Points on a hilly landscape, in no order, each with its height.
From any point a climber steps to the highest of the 6 points nearest to it. It stops when none of these is higher. Distance is the straight distance between rows; heights are no part of it.
Soru h=3.26: [ -4 -15 -10  23   4  -3  -6 -22  -2]
suti h=4.14: [ 31  15   7 -22  33 -12  10  29  31]
fuge h=0.69: [ -9  15  -7  18 -28  -5  -9 -13 -13]
rem h=4.59: [ 32 -15  15  -7   5  35   6 -53  -4]
luf h=5.22: [ 10 -30 -22   1  23 -13   6  11  15]
rilo h=4.37: [  1  11   5  17 -23   0 -10 -25 -13]
Veg h=4.58: [ 28  18  24 -11 -43   3   1 -25 -16]
Pase h=3.31: [-19  -7 -22   8  -5  -1  -9   4  -7]
lav h=1.17: [-14 -11 -15  19  -3  -4  -8 -10  -5]
Lotud h=5.41: [ 18 -19 -13 -14  28 -13   9  23  20]
pavo h=1.50: [-30  17  23 -19  25  15   4  35   7]
zop h=5.51: [ -4 -25 -19  -2  19  -6   0  12   7]
dazed h=5.24: [ 16   3  11 -24  35 -10   9  32  25]
rimi h=5.80: [-24  -6 -21  -8   0   4  -6  19  -7]
mog h=3.33: [-34  22   1 -24   1  24   1  38 -11]
Tegi h=5.52: [-26  -3  -7 -23  14  11  -3  30  -3]
Ponen h=5.77: [-28   3 -16 -15  -1  11  -6  27 -10]
les h=5.76: [ -3  27   7  15 -47 -13   1  -7 -11]
Nuki h=3.95: [  9  25  16   8 -46  -9   0 -15 -12]
bodi h=1.08: [ -7  23  -2  17 -40 -10  -4  -6 -12]
Tofe h=5.74: [-18 -15 -14 -14  15   2  -2  22   1]
kereb h=3.89: [  1  17   5  16 -31  -2  -9 -22 -14]
Tesir h=5.34: [ 21 -25 -20  -6  26 -14  10  17  18]
Dege h=4.33: [-10  10  25 -19  34   0   8  35  19]
zes h=4.92: [ 14 -29 -20  15  20 -15  11  -4  15]
Taru h=0.14: [-14  17 -10  16 -36  -6  -6  -5 -13]
madul h=5.23: [ 14 -15  10  22  11   6   3 -42   3]
Goveb h=4.85: [  5   0   7  21  -7   4  -9 -37  -8]
zati h=5.08: [  0 -28 -19   8  17 -11   3   3   7]
pav h=4.61: [  1 -25 -16  20  13  -8   3 -11   6]
suku h=4.53: [  1 -15  -3  25   5  -1  -5 -31  -1]
gufa h=4.84: [-17 -17 -21   4   5  -2  -6   7  -3]
zedu h=4.69: [  8  10   9  12 -19   5 -12 -35 -12]
fut h=5.09: [ 19 -14  15  17  10  14   2 -49   0]
legip h=4.68: [ 26   2   1 -23  32 -12  11  29  27]
fugu h=5.75: [ 15 -24  -4  30  17  -9   8 -29  12]
zos h=4.30: [  6  20  11  12 -40  -5  -5 -21 -12]
lak h=4.55: [ 26   5  17  -5 -18  23  -7 -44 -15]
lat h=4.28: [ 29  -6  14  -8  -6  30  -3 -50 -13]
mut h=1.28: [-16  21 -11  14 -42  -8   1   7 -15]
temo h=5.04: [ 15  -5  13  16  -1  12  -5 -43  -7]
paton h=5.71: [-13 -14  -6 -21  23   2   1  25   7]
Seme h=5.42: [-15  -2   9 -24  28   5   2  33   9]
Pomus h=4.57: [ 24  12  19  -2 -26  14  -8 -40 -16]
Geta h=3.02: [-10 -20 -18  16   6  -6  -5  -6  -2]
sok h=1.30: [-21  12 -19  13 -28  -4  -6   5 -12]
lakun h=2.30: [-33  24  17 -20  14  24   2  39  -4]
noda h=3.78: [-23   6  17 -24  26  10   1  34   7]
nup h=5.18: [ 25 -28 -25   3  23 -17  14  10  20]
Ges h=4.63: [ 14  16  17   8 -31   5  -9 -31 -14]
fuvuk h=6.17: [-32  18  21 -21  20  19   3  38  -1]
bila h=5.14: [-31  13 -13 -19  -9  17  -2  34 -11]
tati h=6.23: [-27   7 -24  -7 -17   8  -6  21 -15]
Lov h=3.21: [  5  24  22   7 -52 -14   8  -6  -9]
zav h=0.20: [-17   1 -18  16 -14  -4 -11  -6 -11]
Nep h=3.40: [-16  11  27 -17  34   3   7  34  16]
duba h=5.29: [  8 -26 -10  26  16 -10   6 -20   8]
Nuz h=4.41: [ 17  21  32  -5 -55 -12  12  -9 -12]
Ribu h=2.75: [ -7   8  -3  22 -22  -1 -11 -22 -11]
rumol h=4.62: [ 38  -1 -13 -21  30 -13  10  25  27]
zazi h=4.60: [ 19  20  20   0 -38   3  -5 -27 -13]
Farom h=5.32: [ 20 -13  -7 -20  31 -11  10  28  21]
mot h=4.89: [  2  13  23 -20  36  -9  10  33  24]
bilo h=5.59: [  8 -18 -10 -18  28  -9   6  25  14]
kizus h=5.65: [ -2 -10  -1 -23  30  -4   5  29  15]
vaner h=3.66: [ -5  -1  -2  21 -12  -2 -11 -26  -9]

Two climbers start at each pair of points below. Name the first point that both come to, or write never.
kereb / fuge | zedu
Tofe / lav | rimi
rilo / Soru | fugu
vaner / fut | madul
lak / lat | madul
Pase / luf | rimi
gufa / Ribu | never

Where does a climber stop that starts at each point below?
zazi | fugu
rem | fugu
dazed | tati
Pomus | fugu
Veg | fugu
zop | tati
